A landscape with many valleys, sampled at points; each row gives a point and its height.
From any point a ball rolls to the lowest of the 2 points nearest to it. It stops when none of these is lower. Distance is the straight distance between rows; heights are no part of it.
zumid: [ -2   5  13  -1 -10   2   3  -6  11 -12   7 -17   5   7  -4  11 -17   2
 -13  11  15]  (h 67.3)
paluf: [ 20   9   5  16  20  11  -7  -1   4   3   7 -10  -9  17  -6   7  -2  -3
   9  10 -31]  (h 41.4)
Fuv: [  4   2   2  -6  30  -4   2  -2   1  -1   6   5  -7  14 -16 -11 -23 -11
  -9   4   9]  (h 35.3)
mada: [  1   1 -17   8  26  -5  -4   9 -25   0   0  21  11  -8   2  -4 -22   2
 -16  -1  12]  (h 22.1)
guni: [ -4   1  -3   6  -1  -6   5  -2   9   1   1  -6  -5   5   2  -1  12  -8
  14   0 -20]  (h 40.7)
nata: [ 11 -12  -2  -7  -1  16  12  -7   8   1   7  -5  -7 -15   2   8  -9   1
 -20   1   8]  (h 18.0)
nava: [ 12  -6   7   4  30   1   9  -2   9   3   1  -7 -10  17 -14 -12 -11 -13
  -8   3  -7]  (h 36.7)
Deri: [ 12 -11  -1  -1   5  19  10  -7  11  -3  11  -4   1  -5   7  -5   2 -17
 -25   2  -1]  (h 11.3)
radu: [  8  -9   2  -1  16  -7  -4   6   0  11 -16  12  -1   3 -14 -28  -8  -9
   7 -12   3]  (h 21.0)
Nuv: [-10  -8   3  -4 -28   0  -1   2   8   5 -13  -7   1  -5   0  -2  14   5
  14  -8  -3]  (h 47.4)
beg: [ -6  16  14 -12 -18  -7 -13  -8   9 -17  10   4   8  15   6   0  10 -14
  -3  18  20]  (h 63.5)
Dalev: [-13 -25 -11   2   5  -6  13   2 -16   7 -14  18   2 -14  17   4   1  20
 -17 -11  11]  (h 38.6)
lat: [ 19  -7   4  11  17  -3  -7   5   8  10 -14   4 -11   5 -12 -26   6 -12
  14  -8 -14]  (h 24.5)
tisi: [  1  -6   2 -19 -15   5  -6  -2  15   8  -9  -8  -8   1  -4  -5   0  -4
  11  -3  -3]  (h 51.9)
sare: [ -3   0  10  -2 -36   4  -3   2  11  -9   7 -14   8  -8   8   2  19   3
  -1  -2  11]  (h 21.5)
mumit: [  5  14  -3   4 -21  -4 -13   3   7  -7   8  -1   1 -13  18  14  28   5
  15   6 -20]  (h 14.5)
loga: [  1 -10   0  -7  -3   3   2   2   3  12 -19   6   4   3 -10 -16 -11  -8
   2  -4   6]  (h 17.6)
danaf: [  3  -1 -15  12  12   3  -1   3 -27  -1  -6  15  13 -10   3  13 -29  11
 -16   7  16]  (h 25.2)
nogu: [  3  11   8 -14 -29   3 -12  -5  12  -9  16 -13  -3  -5  15   2  36  -1
   2   7   5]  (h 8.4)
sazur: [  5   0   8  21  20 -11  -3   4  -4 -12  15  16   0   4  -3 -23  21 -17
   3  -7  -6]  (h 29.7)
feton: [ 10  -8  -6  10  16  16  14  -1   7   0  10  -6   2  -4  10 -16  18 -17
 -13  -6 -13]  (h 16.9)
maz: [ -9  13   4   9 -14  14   4  -1  -8  -1  -8  -6  -9   2  17  -2  48 -14
  18   3  -6]  (h 38.7)
tuf: [ 20   2  -7  17  11   8 -11   8   6   3  -2  10 -11  -9   5 -19  25 -15
  16  -8 -22]  (h 30.1)
nusi: [ -1  22  12   0  -7 -17  -8  -3  11  -3  -3   6 -14  16  -3   8  12 -11
  12  19  -8]  (h 39.1)
Ladeb: [ -3  14   2  12 -21 -10  -8   6  -2  -7   0  14   3  -3  12  10  29  -5
  14   6 -15]  (h 21.3)
Laz: [ -3 -19 -12   0  12  -1   0  11 -16   5  -9  27  15 -14  14  -5  -3  11
 -15 -13   3]  (h 42.0)
sutu: [  7 -13   0  -6  -6   8  11  -3   4  14  -4 -21 -21 -10 -11  14 -12  26
   0  -9   2]  (h 53.0)
fizad: [  3   5  -2  -6  14   9  -3 -13 -25   7   8   1  -6   2 -13  22 -26  27
  -5   1   2]  (h 7.2)
boni: [-15 -11  -1   8 -18  -7  -1   9  -5  -3 -11  12  20  -4   8  -1   6   7
   6  -9  -5]  (h 25.3)
tiril: [-14  10 -13 -11   1 -11 -11   3 -13  -9  13   3  10 -12   4  16 -19  21
  -6  -1  10]  (h 23.4)
vime: [  5  -7 -11 -11   1   8  -4  -1  -9   8 -10  14   4 -12  -2   3 -25   4
  -7  -1  12]  (h 16.5)
Berog: [ -6  16  10   0 -17  -8  -5  -5   8 -20   8  -6  17   9   4   7 -10  -2
  -8  16  19]  (h 65.6)
Zim: [ -9  14  -7  -4   5  -2  -8  -4 -22  -3  14  -7   1  -5  -6  24 -29  30
  -8   4  15]  (h 16.4)
tova: [  9 -21  -2  -1   8   4  21  -2  -3  16 -17   7   2  -4  -3 -14   3  -7
 -17  -9  12]  (h 26.8)
fike: [-13  -5   0  -5  -5  -2  10  -2  -3   1 -12   5   9   2  -4  -7 -12  -5
  -6   0  17]  (h 13.3)
netuv: [ 16  13   2  17  20  12  -2  -2  18  -2   3 -14 -17  15   6   1   7 -15
   6  15 -21]  (h 39.8)
sak: [  5  19   1  13 -13  20  -1  -2  10   4 -17  -7 -14   0  20  -3  33 -19
  16   8  -6]  (h 35.8)
fusuf: [-23  -6  -7  -3 -11  -7  -7   9 -12   0 -13  15  19  -7   7  -3  -6  12
   0  -9  10]  (h 18.7)
nidug: [  4 -11  -7   3  14  -3   2   8  -6   1  -1  19  12  -7   0  -7  -8  -1
  -7  -8  -4]  (h 44.3)
Kilob: [  0   9   6  -1   6 -11  -2  -4  11  -2   4  -6 -10  17  -7   7  -3  -5
  14   9 -16]  (h 43.2)
lig: [  8  -1   0  10  18   7  13  -3  11   5  -2 -21  -9  13  -2  -5   0 -11
   0   4 -20]  (h 38.1)
dase: [  1   8  16 -12 -20   4 -14  -5  10  -9   4   7   0  11   5  -5  23 -24
   2  11  12]  (h 61.3)
supod: [  0   8   2 -24  -3  -3 -21   0   9  -1   0  11  -3   7  -6 -12  -5 -15
  11   2  10]  (h 57.7)
Sab: [ -6   1   6   6 -21   1   2  -3  10   1 -10 -10  -2   6   5  -3  19 -11
  13   3  -7]  (h 43.6)
sedal: [  9  18   3  -7 -16   0 -12  -4  10  -8  14   0  -5  -4  16   7  32  -8
   5  11 -10]  (h 20.4)
ril: [-12 -13  -8   1   4   5  12  -1  -1   8  -3  -8   1  -4   8 -12  29  -4
   4 -16 -17]  (h 44.2)
teg: [-16   1   1  -1 -15  -5  10  -2  -1  -1  -8  -8   6  -2  -6   3 -19  10
  -5   3  27]  (h 6.9)
mazok: [  4   1  -3 -13 -15  -4 -13   2  11   1   6  -9  -1  -9  -1  12   1  14
  15  -3 -17]  (h 60.3)
kovis: [ -4   0  12   1  -5  -1  16  -3   5  -2  11 -24  -9   4 -10  15 -19  18
 -13   3  16]  (h 69.0)
doki: [  9  -3  -4  12  19  -2   2   5   4   8  -7   0 -11   0  -1 -27  25 -14
  15 -12 -18]  (h 27.4)
tupa: [ -1  -4   7   6  10   2  21 -12  -9   0   1 -11  -6   7 -10  16 -24  11
 -16   8  14]  (h 70.3)
bigi: [ -2  10  17  12  -4  -6   0  -6  -4  -5   2 -15   6  24 -12  18 -18  16
   8  15  -8]  (h 74.1)
Tus: [ -7  -1   4 -26 -20   4 -12  -3   4   2  -7   5   5   1  -3 -11   1  -9
   6  -3  17]  (h 55.5)
Sel: [ -4  18  12  16   7 -15   5  -4   9  -7   4   3 -14  21  -3  -2  18 -22
   8  14  -8]  (h 35.4)
Topen: [  5 -12   4  14  -1   6  19  -2  -5   3  -4 -10   3  -3  -5  15 -17  15
 -12   2  -2]  (h 71.4)
Ber: [  8   7   1  -5  18   8 -11  -2 -16   3  11   6   5   7 -14  12 -27  13
   2   3  -8]  (h 14.2)
bet: [  8   6  -9   6  32   2  -6   2 -26   3   5  12   5   3 -12   5 -29   5
  -9   3   3]  (h 18.6)
mape: [-21  10 -17  -5   9 -11  -2  -2 -19  -2   0   0   5  -8  -2   8 -23   8
  -9   3  19]  (h 27.8)
Baz: [ -8  11  -9 -11  13  -5  -7   1 -10  -4   6   9   7   1  -6  -2 -24  -6
  -5   3  14]  (h 30.7)
Gufan: [-12   2   2   3 -27 -13 -10   6   1  -8   0   5  12  -5  10  10  19  11
  15  -3  -6]  (h 28.3)
legef: [-17 -15  -8  -5   2  -7  15  -1   1   6  -3  -8  -4  -7   0  -2  11  11
   3 -15 -15]  (h 47.1)
gufu: [  5   3   9 -11  -1   6 -15  -1  16  -6   3   9  -3  14  -2 -14   4 -25
  -1   6  13]  (h 59.3)
melem: [ -2  -7   3   4  14   2   1   4 -10 -13  21  15   8   1   2 -18  29 -17
  -3 -13  -1]  (h 26.0)
voz: [ -8 -12  -2  -3 -11   1  15   1  11   9  -6 -24 -12 -10  -2   3   2  14
   5 -13  -6]  (h 50.1)
bago: [ -1 -10  -7  11  -3   2   6   5 -15  -3  -1  10  12 -15   8  18 -20  21
 -14   0   8]  (h 29.1)
Nus: [  5  -5  -2 -20  -5   4  -5  -1   5  11   4 -16 -13  -7 -11  15 -11  22
  10  -8 -12]  (h 56.3)
Tiso: [ -1 -13  -5 -10  12  -6  13  -3  -4  19 -20   1  -7   2 -13  -8 -15   4
   1  -8   1]  (h 21.1)
sanav: [ 10  12  -7  14  -1  11  -4   3  11   8 -13  -1 -16  -1  11  -7  22 -15
  23   3 -21]  (h 33.0)
tage: [ -4  12   8  18  11 -19  -2   4  -3  -9   9  19 -10  10  -4 -11  21 -17
  13   2 -11]  (h 32.6)
gis: [ 19 -16  -2   0  22  -2  13   2  -6  17 -17   9  -4   0 -10 -11 -12  -2
 -12  -7   5]  (h 24.0)
kur: [ -9   0   0   5  -5  14   8  -5  -2  -2   3 -11  -2   3  14  -8  37 -16
   8  -5  -7]  (h 41.3)
tuz: [ -5  13   4 -10  12  -3  -4  -4   1  -7   3  -3   2  16  -9   1 -25  -8
  -6  12  14]  (h 33.1)
ras: [-10   2   7  -5 -27  -7   0   3   8  -6   2 -11  10  -6  -1   4  -5  12
   1  -2  17]  (h 15.7)
toda: [ -9  -5 -18  -2   1  -2  -9  10 -18   8 -20  17  11 -11   1  -1 -22   7
  -3  -5  13]  (h 12.2)
veteb: [ -2 -14  -5   4  14   4  14   2  -5  -4  12   7  10  -4   6 -11  20 -10
 -14 -13  -8]  (h 21.4)
Rerim: [ -2  -1   6  10  -5  -4   7   0  -2  -2  -2  -9  11   6  -7  13 -18  12
   3   5  -7]  (h 72.5)
fisub: [ 13   7   4 -31 -19  -2 -18  -1  16  -3  13 -13  -2 -10  -1   9  -6  16
  -2   4   9]  (h 66.5)
tilar: [  9  -3  -1  10  14  -1   5   2   0  -5   8   7   8   6  -4  -3 -12  -8
  -6   2 -11]  (h 46.0)
Dukur: [-13 -17  -7   2  -9  -1   8   5  -8  -2   2   7   4 -21  14  12  -4  27
 -14 -13  13]  (h 34.0)
Diza: [ 13   3  -1 -16 -16   1 -11   5  11  -4  21 -16  -3 -17   2  17  -3  26
   2  -3  -5]  (h 63.6)

Two balls start at each pair of points below. Name the first point that both come to, or write -.
Kilob / mazok: -
nidug / tilar: fizad
supod / tuz: -
netuv / bigi: -
paluf / Rerim: -

Where does a ball stop that starts at each point below?
Topen: guni
gufu: guni
Nus: teg
